Each row is a point on a landscape with many valleys, with its height.
A ball rolls from a point to the lowest of its 2 nearest points, and stops where none of them is lower. Distance is the straight distance between rows; heights are no part of it.
<422> (h 553): [-29   5 -44  -9   5 -44 -31   8  -6   0  17   3  31   3 -18   5  -3 -35
  13 -16  -2 -52 -18  32  -7 -28   4 -48 -45 -20 -38   1 -13 -23  -9 -29
 -28   2 -15 -14 -10  41 -51]
<84> (h 531): [-19  53 -15 -31  14 -15  24  -5  -1 -32 -53  41  13  41  15 -31  46  42
 -39 -45  18  -6 -45 -18 -14 -24 -49  -9  51  10 -25 -39  43 -24   1  19
 -56  10  -8 -14   2 -18 -17]
<1070> (h 189): [ 33 -26  20  19  -4  -3 -14 -51  30 -18  61  10   4   2   4  27 -11   4
 -16   8   9  23  59   8  -7  16  24   9 -19  48  10   1 -18  16  46 -15
  57 -23 -29  -3  13  17  13]
<86> (h 485): [ 16 -29   4 -30 -52  -6  11 -41  23 -34  -9  -5  -3  36   3   9  11  32
  27 -50   2  -1 -13 -12  11 -20 -25  53  -2  44 -15 -40   1  26  26 -19
  40   9 -51 -25   5  26   1]
<130> (h 446): [-33 -20 -20 -23  20 -44 -31 -35 -30   2  52   3  19  -5 -31  -1  29  21
 -23  22  13 -28  -9 -16   5  56 -36   8 -21 -36 -30   5   6 -23 -20  24
 -10  -8 -12   2  17  -2   2]
<265> (h 561): [ 34 -28  -1  -3 -44   8 -13  10 -30 -19  10 -21 -28 -65 -52  47   9  -7
 -14  12 -18 -27 -26  40  20 -30  26  -5  18   7 -32 -18 -13  -4 -45  20
  17 -45  13   5  16  22 -10]
<204> (h 494): [  0 -16  -8  -3   7  38  64  -6  26 -14   8 -39  62  -8  17  50  -3 -49
 -47  37  13  33 -24   2 -11  -8  73 -13  42  17  31  -3  11 -25  -3  19
 -49 -38  24  16   4 -48  25]
<288> (h 291): [ -1 -18  17  17   0  17  22 -16  -6 -24 -26 -30 -19  36 -33  -6 -21   6
  15  14  60  22  -5  32  13 -18  21  -2  -7 -23 -22  15  16 -14  -3  24
  13  -3 -50 -23  31  26 -36]
<61> (h 547): [ 25 -43  -2   5 -21  22 -24  29 -23  13  40 -18 -44 -36 -50  -1  16  46
  41  27 -28 -18 -34  31  20  -6  13  42 -15  18 -12  -4 -14  10 -45  -2
  36  10  23   7  15  22  20]
<708> (h 496): [ -1   0 -20  55 -11  -9  -9  26 -41 -22 -52 -22  25  20  -5   4 -24   0
  21   5 -47 -28   4  26  -9 -25 -31  -7 -57 -24 -29 -24  -9 -26  65  -1
 -54  27   5 -62  13   7 -40]
<1084> (h 241): [ -9  15 -36  -8  16   1 -51  21   6  35 -10 -40  -5 -23 -25 -31  15  38
  66   4  -4 -52 -13   1  17 -10  -2  -4   9 -35 -34  -3  -8 -14 -37 -11
  29   3   2 -42 -43  15 -33]
<606> (h 715): [-44  -6 -31 -24  28 -32 -28 -23 -54  31 -17   4  43  -8 -15 -14  34  68
  49 -19  -4 -50 -50 -28 -36  33  12  -8   8 -45  -2  44 -47  12  -5 -17
 -36  23  -5  18 -21 -16 -15]
<1147> (h 525): [ 16 -49 -10  31   8  16  12 -27 -30 -38  28  25   9  -5 -25  57  41  16
 -10  22  22 -14 -28   0  26 -19   9  -8  10   9 -30 -36  10 -81 -24  48
   6 -61 -12  -9  19  63  24]
<765> (h 566): [ -1  14  -9  22  19  38   2  29  33 -44 -28 -24   5  61 -16  20 -22 -35
  10 -12   6  11 -23  -3  -7 -29  22  -1  30  20 -24 -39  -5  23 -43  37
  -7 -16  18 -19  11   4  -1]
<629> (h 524): [  9  16  -4  46  19   5  16  40 -50   8 -47  14  44  33  -5  -8  -1   1
  -7 -27 -16   3  -6  25  19  -5 -22 -28 -26 -26 -27 -41  35 -15  43   3
 -66  10  34 -11  -9  14 -11]
<134> (h 323): [ 13  28 -31 -32   6  25  20 -27  29   2  36  24   8  10 -10  14  19 -11
  -7   1  47 -25  55   3   0  48  -1 -33  25  -1  16   9  24 -12  23  23
  21  -1 -34  36  35   8  23]
<756> (h 609): [ 10 -51  47  13 -12  -7 -27   0 -23  19  -6 -18 -62 -28  18  48 -45 -36
 -25  57  -4  23  12  32 -24  -5  15  -6 -14 -35  21  25 -20  44  -4   3
  31 -24  -6  50  21  17   9]
<785> (h 644): [ 38   4  66  -9  -3  18 -10   6 -19  77  -7  41 -16  -1  33 -42 -12  16
  55   6 -16  12  18 -19 -31   6  17  33 -42  23  57  69  11   2  42   1
  53  46  17  40 -34 -46   2]
<758> (h 437): [ -6  -9  11  22  31  25 -34  37   0 -10  -7 -35  25 -34  21 -10 -19 -81
  14 -11 -11  -2  37  19   3 -54 -19 -21  -8  -1 -17  34   7   9  14 -47
 -41  -4  31 -28 -42 -18 -21]
<1050> (h 544): [-74  25 -60  -6  30 -11 -10  28  44 -60  31  -4  44  34 -16  14   0  30
 -15  16   4 -42   5 -37  12  21 -27 -14  29 -20  23  -8 -16 -33 -27   4
 -18  10 -25 -20  13 -15  -6]
<1093> (h 593): [ 36 -20  63  20  31  28 -25  37 -30  22  -7  -9  -8 -22  -6  22 -23 -19
 -17  28 -12  -6   7  30 -12  34  37 -10  -4 -15  14   8 -35  78   7  -3
   7 -26  57  35   9  -5   7]
<1177> (h 191): [ -4  11  10 -27  58  45  26  -4  16  22  14  -3   4 -24  15 -22  53  15
  28  10   5   3  10 -16  15 -41 -72  17  46   1  -6   9  25  -7 -11  22
 -65  58  23 -10 -45 -21   6]
<426> (h 538): [-47  19 -41 -17  19 -49 -12  12 -30 -14   5  23  53   6  38   1 -22 -26
  20 -28   7 -77  38 -15  19 -13 -36 -39 -51  -1 -43  -6  18 -28  30 -12
 -24  16 -26 -14  15  -6  -6]
<545> (h 615): [-20  16  30  55  -2 -11  10  21  16 -34  13   6  -4 -28   6 -11 -40 -46
 -73  24  17  32  47 -25  12  12  33 -21  25 -24  29  64   3   6 -45  10
 -11 -13  25  18  12 -55  -6]
<266> (h 570): [-61  26 -23  23  27  -4   1  -7  65 -33  24 -17  50  22   8  -7 -12 -13
  -9  33   2 -12  -1 -42 -37 -19 -30 -12 -14  -3   1  31 -28 -26 -17  -7
 -48  38  15 -31 -34 -19 -19]
<248> (h 397): [ 35  21 -18  32 -12  43  59  -1   0  25 -26 -17  -1 -14  -1  36   2  30
  23 -25  29  52  34 -21   9  -6  -9 -18  18   7  13 -38  30  10  69  10
  15   4 -14   6 -13 -27  27]
<135> (h 568): [-25   1 -28 -27 -33 -11 -12 -10  39  20  22 -10 -47  12 -19  -5 -16  -3
  42 -11   7  14 -32  11 -50  10  14  28 -34  15  12  46 -14  30 -33 -38
  19  24 -44   2  -7  11  -1]
<702> (h 360): [-21   2 -22  46  11 -16 -68 -13   1 -15  -3 -22  -7   5 -32   0 -77 -34
 -22  19  -1 -10  13  10 -33  -6   3   0  -1 -54  20  53 -20   9 -87  28
 -27  21   8 -18  -4   1 -38]
<414> (h 631): [ 22  -8  36   1 -38  -1 -53 -12  13  71   6  39 -29  20  26  -8 -32  27
  27  13  22  40   6 -21 -36 -26 -13  24 -87  22  44  54   4 -32  -5   2
  60  30 -21   8 -20 -31  -1]
<104> (h 557): [-14  27  -9 -22  38 -20  45  40 -35  -8 -46  31  38  55   6 -14  32  11
  13 -35  -3   8 -45  22  15 -12 -74 -23  11 -15  -9 -17  31 -13  59  -5
 -65  22   8   4  14  -4  14]
<964> (h 584): [  4  13  21 -11 -43   3  14 -41  56 -37   8  16 -35  -6 -10 -59  17  -6
   0  13 -12  -8 -24 -24 -65 -16  34  33  13  42  47  27   4   5 -34 -26
  41  36 -11   2 -33 -43 -36]
<996> (h 674): [-42  29 -37   9 -18 -28 -19   1  -8 -24  -2  11   9 -15 -34  30 -35   1
 -47  31  -2 -32   7  19  14  45  -4 -27 -37 -26  11 -16 -13  -4 -40  17
 -39 -15  28 -11 -21 -12 -31]
<68> (h 436): [ 35 -37   7  40   8   9 -10  25   1  33  29   5  -9  13  26 -28  27  49
  14  10 -36   2  -8  13  41  34 -18  -2 -11 -42  -5 -60 -24  26  52  -3
  31  15  36  22  38  56  68]
<423> (h 632): [-18  52 -43  -9   3  24  56  29  37 -28 -43 -14  69   2  36  10 -14  -6
 -46 -10  20 -21   3 -18  45  25  24 -11  28  35   4 -62  36 -71 -40  27
 -21  -6  47 -16  -6 -30  17]
<152> (h 231): [ 21 -47  28  13   1  15  -1 -15 -18  15  31  10   0  26  -4   8  -6  24
  66  17   6   5  31  14  13   8  12  20 -29   3  17  -8   7  18  59 -21
  50   3 -33  11   4  13  16]
<1059> (h 404): [ 29 -18  16  27  19  21 -16  12 -17  55  29  -4 -38 -24  35 -43  -4  29
  38   1 -17  20  23  31  23  19  18  10  -6  16  -4 -36 -39  65  56  -7
  46  16  66   4  27   3  60]
<559> (h 392): [-17 -14  -8  44  15 -23 -75  -3  -2  -3  35 -53  -4  -6 -12   4 -42   6
 -12  18 -42 -12 -22  20 -32  12   0  35  21  -9  -7  48 -50  15 -69 -11
  14   1   8 -20 -35   0 -24]
<33> (h 475): [ 14  43   2 -48  -6  41 -19  11  -9  10 -33  41  -4   6  -3 -14  56  51
 -24 -37  -9  -6 -24 -32  -6  12 -56 -19  45   2  -7 -75  11  -5  10 -13
 -48 -15 -33  -6  14  27 -12]
<643> (h 607): [  1   3   7   1 -46  -5 -39 -78  47   4  13  34 -12   9   1 -23  10  15
  -5 -24 -15 -10 -46 -17 -75  17  -1  33 -65  20  72  40  -3 -23 -38 -42
  41  41 -41   2 -33 -37 -58]
<205> (h 498): [ 38  12  31  -8 -26  -1  27 -15   1   4 -17   1   0   0  19  33 -25 -91
  -7 -24   5  20  28  -5 -58 -18  23   0   1  16  43  65  -4  42   8   6
  14   6  -8  41  11 -46  11]
<590> (h 508): [ -1 -42  -3 -30 -26 -14  -7  -6  12  -4  12 -32 -32  10  -6 -19  36  64
  31 -11 -11  27 -19   2 -16 -10 -59  75   4  24 -16  -7 -13  18  23  -8
  36  37 -59 -27  18 -15  25]
<682> (h 307): [ 28 -54  41  12 -47  12 -50  -9 -16  19  42  -2 -25 -41 -28  34 -58   8
  -6  13 -30  47  -1  22   5 -10 -17  86 -70  84  42  45  18 -37   5 -19
  50  19  15  26 -26 -11  14]
<464> (h 52): [  8  27  23 -23  19  16  59   2   4  38 -38 -44  25   5  -4 -10  38  27
   5 -23  31   0   1 -26  14 -12 -46  -8  41 -32 -22   1  45  -2   8  19
 -28  25 -21 -20 -25  18  -6]
<34> (h 419): [-14 -46  11  27 -10 -15 -92  13 -45  32 -17 -59 -56 -28 -14 -12 -60   9
  -4  20 -40   7 -36  45 -27  -1   3  54  24 -41  20  56 -18   8 -62 -10
   3  -1  14  31  -9   1  -1]
<1127> (h 659): [-37  46 -74  18 -11  12  18  34   8 -40 -25 -24  45 -10 -11  22 -25 -15
 -28  13   2 -59  31   5  24  11   3 -35 -28  -6   2 -28  12 -41 -11  39
 -16  -4  40 -17  -7 -38 -26]
<549> (h 259): [ 29 -21 -28  56   7  11  29 -20  48 -41   2  -5  -9  24  16 -11 -15 -25
 -10 -19  21  34  45  12   8  -8  51   4  25  26  -2 -25  -9  -2  61  21
  48 -26  -5  -3  34   9   7]
<70> (h 599): [ 28   7 -23  14   2  51  -3  -6  14 -45 -34  28 -17  64  -8  37  10  13
  -9 -13  14  47   6 -35 -19  -9  38   6  15  28 -14 -57  36  -6 -52  -5
  34 -45   3  10  18  23 -17]
<439> (h 620): [ 37 -41  43  12 -47 -10 -68   8 -13  41  -8  20 -67 -14  20  25 -85  -6
   5  27   5  53   9   4 -25 -23  24  20 -68   0  40  37   1   5   2  -4
  54  -1 -11  20   7 -19  10]
<32> (h 320): [ 32  15 -19  33  24   4  25  33  26 -16  -8  -2 -25  -4  33 -63  10 -26
 -22 -13  11  43  17  35  15 -38 -13 -22  53   1 -17  34   7  10  16  14
 -30  -1  41 -26  -4 -34  29]
<535> (h 366): [  3 -12 -19 -58   1  35 -22 -11  69 -34   2  12 -30  -4  13 -50  54  17
   7  12   3   6   6 -37 -14  -7 -47  18  48   4  10 -21 -12   9  20   3
 -11  32 -39  15  44 -13   5]
<871> (h 443): [ 27  14  21 -11 -20  45  -5 -17  37  37 -15   5   8 -31  -1  32  21  40
  12  -1  23  13  44  -3 -20   1 -39 -10 -31  28  47 -17  -6  29  57   7
  12  27 -13   5 -54 -49   9]
<500> (h 501): [ 39 -14 -36  51   5   1 -18 -24 -51 -20 -10  52  -1   2  10  11   6   2
 -30 -14  21  11  -8  12  43 -14  33 -27   8  -7 -49 -62  39 -35 -19  37
  -1 -62  23 -22  10  35  -8]
<842> (h 450): [ 30   1   6 -24 -34 -27  12  21  -8 -14  -3  13   0  39   8  15  19   6
 -30 -42 -17  -4 -27  25  12 -16 -12   1  10  30 -53 -53  -5  23  -1   1
   4 -24 -27  -5  27  43  19]
<124> (h 705): [-58  29 -12  -2  13 -11  26  23 -30  25  -7   8  46  -5 -16  38  12  47
  33  16  -5 -18 -15 -38 -19  17   5 -36   6 -36  20  40 -45   3 -18  23
 -49  19  12  -3 -26 -42 -12]
<166> (h 462): [-22   2  42   0  26   0  11  21  -5   9  -3 -20  32 -49   2  -8 -42 -52
 -22 -17  -3  34  27 -19  50 -35   1  11  19 -16  24  81  -3  -3 -24 -48
 -54 -16  32 -13 -49 -25 -29]
<920> (h 465): [-39  18  32   6 -68  -3  63 -29  22 -16 -20  -4  18 -18  34 -30 -31 -32
 -44  22  56 -18  21  -5  25  32  56 -29  22  31   0 -44  30  14  37  -7
  22 -17  -5   8   3  -4  -1]
<181> (h 367): [-27  28  -4 -42 -34   5  24   1  12   8   3  12  16  36  14  27   1  23
 -23 -21  40 -53   2   3  12  33 -26 -40  20 -23   2 -21  28 -18   6  10
  24  -6 -88  23  59  37   5]
<1082> (h 569): [-53  17 -29  15  42 -11  20  41 -54  11 -52  28  50  54  32  34  -9  19
  -1 -38  19 -14 -12   1  24 -12  -8 -35 -14 -29 -29 -63  62 -70 -19  18
   2 -15 -15  36   8  10  -9]
<253> (h 372): [-12  17  10 -33 -58 -61  20 -89  11 -20  44  28  -5 -20 -16  -7  11  17
 -38 -24   1 -22 -46 -34 -46  44  -4  22   6  14  18  21  -7 -16 -32 -37
  16  26 -61   7  19  14  -1]
<779> (h 551): [-19   6 -16 -21   4 -28 -16 -24  28  14 -11  -2 -49  26   1 -16 -41 -81
  10 -21 -15  23 -26   3 -58   8   8  17 -25 -20  -4  64  -5  25 -61  -7
 -10  22   9   6 -12  24  -3]
<833> (h 467): [ 36  17  28   4 -59   1  -1 -28   1  11   1   6  -5 -19  -5  14 -29 -44
 -24 -18  45  -4  40  33 -27  10  18 -20  -5   7  10  14  13  53   9   2
  11  14 -35  23   6  -8 -27]
<1230> (h 598): [-37  47 -41 -10   5   8  36  38  14  -1 -73 -23  48  46  23  41  -8 -19
 -55 -21  26  13   2 -13   0  12   4 -25   0  -9 -19 -63  49 -57 -22  41
 -18 -20   9  29  -5   0   3]
<224> (h 567): [-46  16 -46 -45 -10 -25 -35   0   9 -11  26   7  18  17 -19  11  17  18
  26 -29  23 -37 -59 -11  -9 -10  14 -17  12  -2 -22 -23 -25 -19 -49 -39
 -13 -23 -38  10  25  42  -9]
<861> (h 255): [ 30  -9  35 -10 -52 -12 -30 -62  28  12  46  26 -17 -43   2 -48   1  -8
 -23  -3  13  17  21 -48 -14  24  52  44 -35  45   9  15 -33   9 -41  -9
  17  -5  -7 -14  18  12  -4]
<602> (h 449): [ 33  10 -43   6  14  58  83  18   0  17 -12 -37  30   1   6  67  35  19
  -9   6   0  47 -10 -24   5  -8  24 -19  24   4  13 -25  28 -45  23  23
 -44 -24   1  10   9 -36  36]
<813> (h 180): [-10  45   0  -4   1  27   3  10  17  40 -37 -47  -3 -33 -27 -39  15  17
  15 -35  28 -21 -39  14   5 -29  -6 -22  20 -30 -29  34  12  -7 -27  -4
 -44  23  -2 -38 -29  -2 -55]
<41> (h 326): [-18 -31  29  15  -1   0 -32   0   7 -20 -11 -27  -5   7 -22 -33 -46 -21
  -1  14  21   5  13  49  19 -26 -11  23   9 -33  -5  37 -12  31 -22  10
 -45  -5  -1 -21  13  15 -29]
<885> (h 487): [ -4  31  33 -41  46  -7  55 -14  -1   3  23   1  15 -32  -5  26  -7 -18
  24   4 -19   6  -3 -18  20  -8  -6   6  46  17  16  51  17  14  -7 -31
 -39  -3  17 -12 -84 -13  -8]
<927> (h 394): [ 18  14  -7  27  17  22  14  28  35 -31 -26 -13  34  -1  33 -32   3 -44
 -21 -10 -14  -2   2   0   4 -62 -35 -23  13  23 -35   7  20 -18   9   8
 -55  17  28 -43 -29 -30 -17]
<916> (h 431): [  5  30   2  16 -75   9  31 -35  45  -9 -31 -25   1 -29  29  22 -29 -36
 -32 -15  67  -5  45  23  -3 -18  32 -41   3  11  -1 -44  49   7  53   1
  41  -7 -36  12 -20  -6  -5]
<59> (h 278): [  7 -63  45  10 -21  -8  -3   6 -25 -12  44  -5 -34 -33 -21  53 -14   7
  36  13 -42  16 -29  16 -19  13  -4  68 -42  59  12  32  -8  15  13 -48
  66 -13 -18  24 -26   3  18]
<895> (h 399): [-20  57  17 -21 -64  -5  35 -17   3   7 -27  -1  16   4  14  38   2 -14
 -12 -16  60 -30  13  35   7 -26  21 -43  -1   3 -10 -39  40 -20   3   2
  39 -16 -71   6  24  39 -22]
<626> (h 473): [ 17  -3  20 -37  11  44  38   5  21  32 -18  -7 -23 -23  14 -21  58   5
  36  -8  -4  22  17   7 -18 -12  -3   1  -4  21   5  37  -7  30  49   4
  -6  18  -1  17 -33 -30   8]
<503> (h 349): [ 18   9 -13   6  15  22  33  13   5 -21 -23 -22 -17  39 -17  38  11  11
 -14  14   4  51  22  14  19  31  -9 -20  -1  -2   1 -63  25  15  48  -5
  14 -25 -10   3  -6  21  13]
<271> (h 333): [ 31  17 -30  13  13  16  59 -27  46 -11  24 -18  33  -7  -8  -1  -7  -5
 -17  -1  18  23  71  12   2  24  35  -1  40  28  44  30  -2 -11  57  44
   6  10   8  13  27 -18  33]
<201> (h 592): [-24  17  -3  11  18 -40   9  24  35 -40   5   9  35  -1   9 -10   2 -48
 -23  26 -16  10  21 -45 -18 -19  13  -1  13 -10  17  77 -40 -16 -35  20
 -13   7  51 -16 -20 -36  -9]
<689> (h 258): [ 29 -51  16  35  17  24   6 -25 -29  22   7  -4 -27  32 -13 -12   6  26
  38  26  15  20   1  28  44  -1   9  22 -23 -40 -12 -33  15 -10  10  15
  28   3 -34   2  26  70  -1]
<120> (h 477): [ 36  -2  -8  40   6 -15 -24  26 -27  -8  -6 -18  17 -30  24   5 -10   0
  12  33 -76 -63  16  27  -1  -5 -19 -25 -64  -4 -25 -64   5 -11  62 -19
   2   5  28 -40  -3  23  25]
<731> (h 342): [ 10  27   5  -6  33  -3 -22  13  -2  18  16  25  42 -15  -8  44 -11  31
 -21  28  -2 -82  20  15  42  50 -21 -46   3 -13 -12 -35  -1   1  -2  21
   3 -35  12 -21   5  43  15]
<554> (h 306): [ 10 -22 -19  -2  -6   1 -12   6 -44  16  24  -4  12 -45   5  42  28   8
  -9  22 -24 -73 -15  25  39  10 -45 -30  -7 -33 -32 -54  20 -53  -5  -3
  13 -21   3  -2  -9  78  22]
<161> (h 331): [ 16 -16  54  19  -8  20 -51 -13   8  27  14  12 -50 -29  21 -41 -24 -16
 -41  -9   1  51  30 -33 -14  15  39  43 -26  42  16  28 -29  49 -28   3
  -8  -6  24  11  18 -23  -8]
<497> (h 276): [ 23   9 -30  27   4   2 -32  -8 -47  19  -6 -19 -20 -19 -24  -4  18  24
  15  17 -17 -23 -20  20  26  -1 -30 -26  -3 -70 -38 -55  51 -43 -30 -11
  27 -17   2 -36 -19  43 -27]
<746> (h 413): [ 29 -26  21  -7 -24 -28  26  22 -50  -4 -21  12 -25  10   3 -25  28  23
   9  -3  -7  17 -21  25  33  -9 -10  -6  10 -11 -53 -19  25  24  50   7
   6  -8  -1 -23  14   5  18]
<609> (h 552): [-45 -25 -44  -3  50 -38  -8   6 -51  -9 -17   9  45  39  31   8  -4 -19
  52 -14 -10 -54 -13  12  59 -11 -31 -28 -30 -36 -35 -49  34 -37  31  -5
   5   4 -11  13  16  36  -5]
<646> (h 423): [ 35  20 -16 -54   0  61 -16  16   7 -14 -23  34  -7   4  22  -2  24  13
 -15 -27  12  14  14 -64 -21  15 -40 -13  76  11  21 -56  21  -4  57  -1
 -14  -6 -53  28  52   4  -8]
<852> (h 412): [-43   7   2 -12 -26 -48  12 -41   7 -46  55  29   4  26  -7 -28  33  27
 -39  22  30 -11 -18 -19 -16  29  -8   5   7   3  -1  22  14  -4 -19   9
  21  13 -54  19  38 -29  13]
<208> (h 484): [  7   5 -10 -23  14 -50 -26  21 -19  -3 -23  26  37  34  11   6  16  22
 -15 -51 -29 -32   3 -18  34 -16 -44   6   7  20 -55 -71   3 -40   6 -10
  -6 -33 -15 -31   7  44   2]
<928> (h 513): [-31   9   0   6  57 -16  30  36 -18 -16  19  11  51  32  -3  32 -13   2
  30  15  -3   3  30 -27  51  38 -18  -3  -2 -24  22 -19 -26  27  30   5
 -22   7  34  -3   9  -1  30]
<1175> (h 578): [-21 -16 -11 -28 -46 -14  -4 -18  36 -14  48 -23 -24 -16 -22  14  16  31
  22   9   7 -18 -51  17  -5  -1  25  11  -6   2 -16  12 -30 -25 -37 -45
  14 -33 -41 -29 -14  58  -5]
<693> (h 293): [ -2   0 -38 -19  38  40  38   5  57 -19 -18  -8   3  21  21 -35  76  -3
  -3 -15  -9  30   1 -26  -5 -23 -66  14  47   9  13  -7   6  -6   1  29
 -49  50  20   8  25 -16  28]
<399> (h 690): [-48  82  -1   5   0   7  18  36  -6  10  10  -1  21  -6 -35  64 -31  10
 -24  14  -4 -25 -14  -2  -3  27  26 -44  17  -8  25  -2 -30  14 -54   5
 -23 -11   3  -6 -14 -11  -8]
<226> (h 299): [ 23 -29  -1  61  -7   2  34 -27 -47   9 -14  -6 -29  47  28  20   3  12
 -31  -7  -9  50  17  29  38  -2  -1   5  16 -26  -8 -50  45   5  29   4
  40  -9 -35  18   6  55 -23]
<517> (h 528): [ 44  16   2  -9 -25 -25  -8 -10  45  -4 -36  14 -69   6   8 -15 -46 -72
   9 -16 -14  39   1 -15 -51 -11  21  25 -19  -7  51  61  -4   3 -28  13
  49  39   9  15  28 -21  22]
<564> (h 493): [-28  -3  11 -35  21  -5  40  31   6  -2  -6  -3  16  15   7  12  37  -9
  55  -5  -6  25  19 -30  21 -20  -9  -4  15   7   3  18 -24  37  44 -30
  -7   1  -6  10  -2 -28  28]
<303> (h 256): [-22 -65  29  -8   3 -27   7 -20 -59  -9  58  13  -5  -8  -6  56   9 -11
  30  34 -21  10 -13   7  11  22  -1  18 -23  -6  -3 -23  -4  30  19 -16
  42 -19 -13  27  10  17  45]
<647> (h 514): [-49  43 -24 -35   5 -49  19   3   3 -18   4   1  32   5   3 -24   9   6
 -23 -40   8 -42  14  -7  70  21 -23 -25  -7   7 -36 -44   7 -26  -1 -12
 -17 -17  -5 -33 -14   6 -18]
<57> (h 575): [ 28 -23  23 -20 -20 -15 -19  22 -63  18  15  24   5 -29 -22  43  12  -1
   7   8 -22 -48 -25  17  -9  12  45 -18 -16   5 -20  -6 -49  51 -24  32
  23 -27  31  25  29   1  13]
<888> (h 458): [  2 -36  -4  22  23 -23 -27  39 -17  18  23  -3  20  -9  12   3  40   2
   6  24 -62 -14  -2  15  34  -1 -36   5 -43 -17 -18 -39 -44  20  18 -14
  17   3  55 -10   6  24  41]
<375> (h 472): [  0  -9  20  -9  48   5 -21 -27 -25  27  20  21   7  -1 -41 -11  11   5
  -2  34  -9   3   7 -27 -23  60  21   8 -30 -19   9  16 -27  12 -13  23
 -11  -6  18   8 -16  -3  -7]
<742> (h 550): [-11  21  14 -47  -4 -29  40 -54  58 -24  -9  32  -9   3  15 -50  26 -43
 -21  34 -15  -8 -13 -38 -61  25   0  12  35  23  39  17  -4  12  -4  -5
 -12  48  28  39 -15 -12   0]
<766> (h 380): [ 15   9  24  -1  -5 -18  12  58 -20  -1 -14  27 -25  10  -8 -63  24   6
  24   3  -4  12 -28  50  21 -27 -24 -25  10 -17 -22  43  -9  34  16  -1
 -28  14  23 -33  -8 -39   2]
<1010> (h 515): [  6  17  24 -43  18   8  54 -45  22 -33  23  33  -4 -31  23   2  25 -35
 -17  24   6  26  -3  -6 -16 -23  10 -11  51  42  24  46  22  -1  -7   7
 -56  18  38  24 -52 -39   6]
<993> (h 640): [ 14   2  40  19 -34   0  25  -3  49 -34 -14  18  -1 -33   5 -68  -3 -23
 -56  26   2  44  29 -29 -19 -17  59  12  19   7  67  54 -31 -10  -7  -3
 -24  27  34  25  28 -52  -8]
<826> (h 529): [-54  -6 -40   9  49 -22  -8  31 -10 -44  31  -7  18  62 -29  17  -8  17
  44  18 -17 -21 -12  -7  36  13 -23  -1  21 -41  13 -23 -29  -6  -4 -31
   5  -7 -17   8  12   7  -5]
<1129> (h 474): [ -3 -26   2  38  28  17 -29   1 -45  20   2  -2   3 -21   4 -24   7 -30
   0   0  37  -3  22  15  24  -7  30 -50  -1 -29 -57 -29  14   5  -2  14
 -24 -29  17  -3 -10  10 -25]
<1002> (h 454): [-17 -56   7  22  30  16 -67  23 -16  10  -9 -29 -12 -22  28 -33  -3 -76
  14 -13  -3  -4  44  44  33 -44  14 -22  -7 -23 -20   7 -17  19   3 -43
  -7 -60  39  11  -1  -3 -12]
<316> (h 351): [ 40  -3 -12  46  38  51  15  41  15  37  -1 -19 -55  -2  38  -1 -10  -1
  32 -44 -14  20  17  38 -12  -8  32 -14  20  47  -8  13 -23  45  79 -17
  44 -28  45   8  23   2  25]
<886> (h 532): [ 26  -9   8 -36  -5  25 -18  28   6  35   9   5 -60   6 -20 -49  20  68
  56  10 -15   4 -13   8  20 -12  -1  67  -2  29  -3  22   6   7  -5  10
  35  16 -12 -35  -1 -18   6]
<127> (h 269): [ 25 -21  17  17   3  47 -27  10  26  17   1   4 -55 -29  35 -37 -13 -17
 -10   4  25  43  30  21 -25 -11  23   0  25  61 -13  25 -22  78  23   6
   9 -27  30  -7  16 -28  21]
<82> (h 530): [-10   1   5 -10  -9  65  23  19  45 -25 -39 -43  33   8  -7   5 -21 -69
 -20  -6  30  21 -14  18 -16 -26  45  -7  32  29   8  -6  10  16   4   6
 -64 -20  22  23  15 -14   8]
<143> (h 495): [  3 -29  17  -6  26 -51 -44 -15 -62  28  28  -2 -14 -22 -33 -23 -10  25
  11  20 -50  14 -31 -24  -8  39 -14  69 -32 -20  11  17 -24  -8 -32   0
  11   1  49   2 -37  -3  12]
<946> (h 723): [-32  14   9 -30  38 -60  12 -41 -43  31 -20  25 -23   2 -11 -21  15  24
  22 -43 -11   0 -43 -52 -35  29  14   0 -27 -49  19  70 -31  -6 -19 -11
 -25  15 -19  15 -17   1 -26]
<558> (h 517): [ 34   6  35 -38  -1  -9 -29  -1 -30  55  20  18 -50  -4 -29 -17 -33  76
  36  29 -53  12 -19 -23 -20  32  13  74 -24  23  45  47 -20  -5 -15   3
  34  16   9   1  -4 -12  -5]
<280> (h 322): [  5  -9 -14 -22 -40 -69 -17 -60  12   5  15 -11 -37 -22 -17 -27  -4  11
 -32 -23 -19  14 -38 -57 -40  23  39  67  -5  10   8  33 -40 -31 -73 -13
  17  17 -10 -11  -5  13   0]

For each start below, name the point where the ball stops.
<785>: <861>
<104>: <127>
<964>: <32>
<135>: <134>

Call two points neighbours if one is among the 2 nearest of the other. Go from one point of each pair to the other, from neighbour to neighbour, staying as low as possible. Name the highest point that can't be avoided.
<861> / <464>: <886>
<1070> / <134>: <271>
<127> / <861>: <161>
<32> / <464>: <1147>
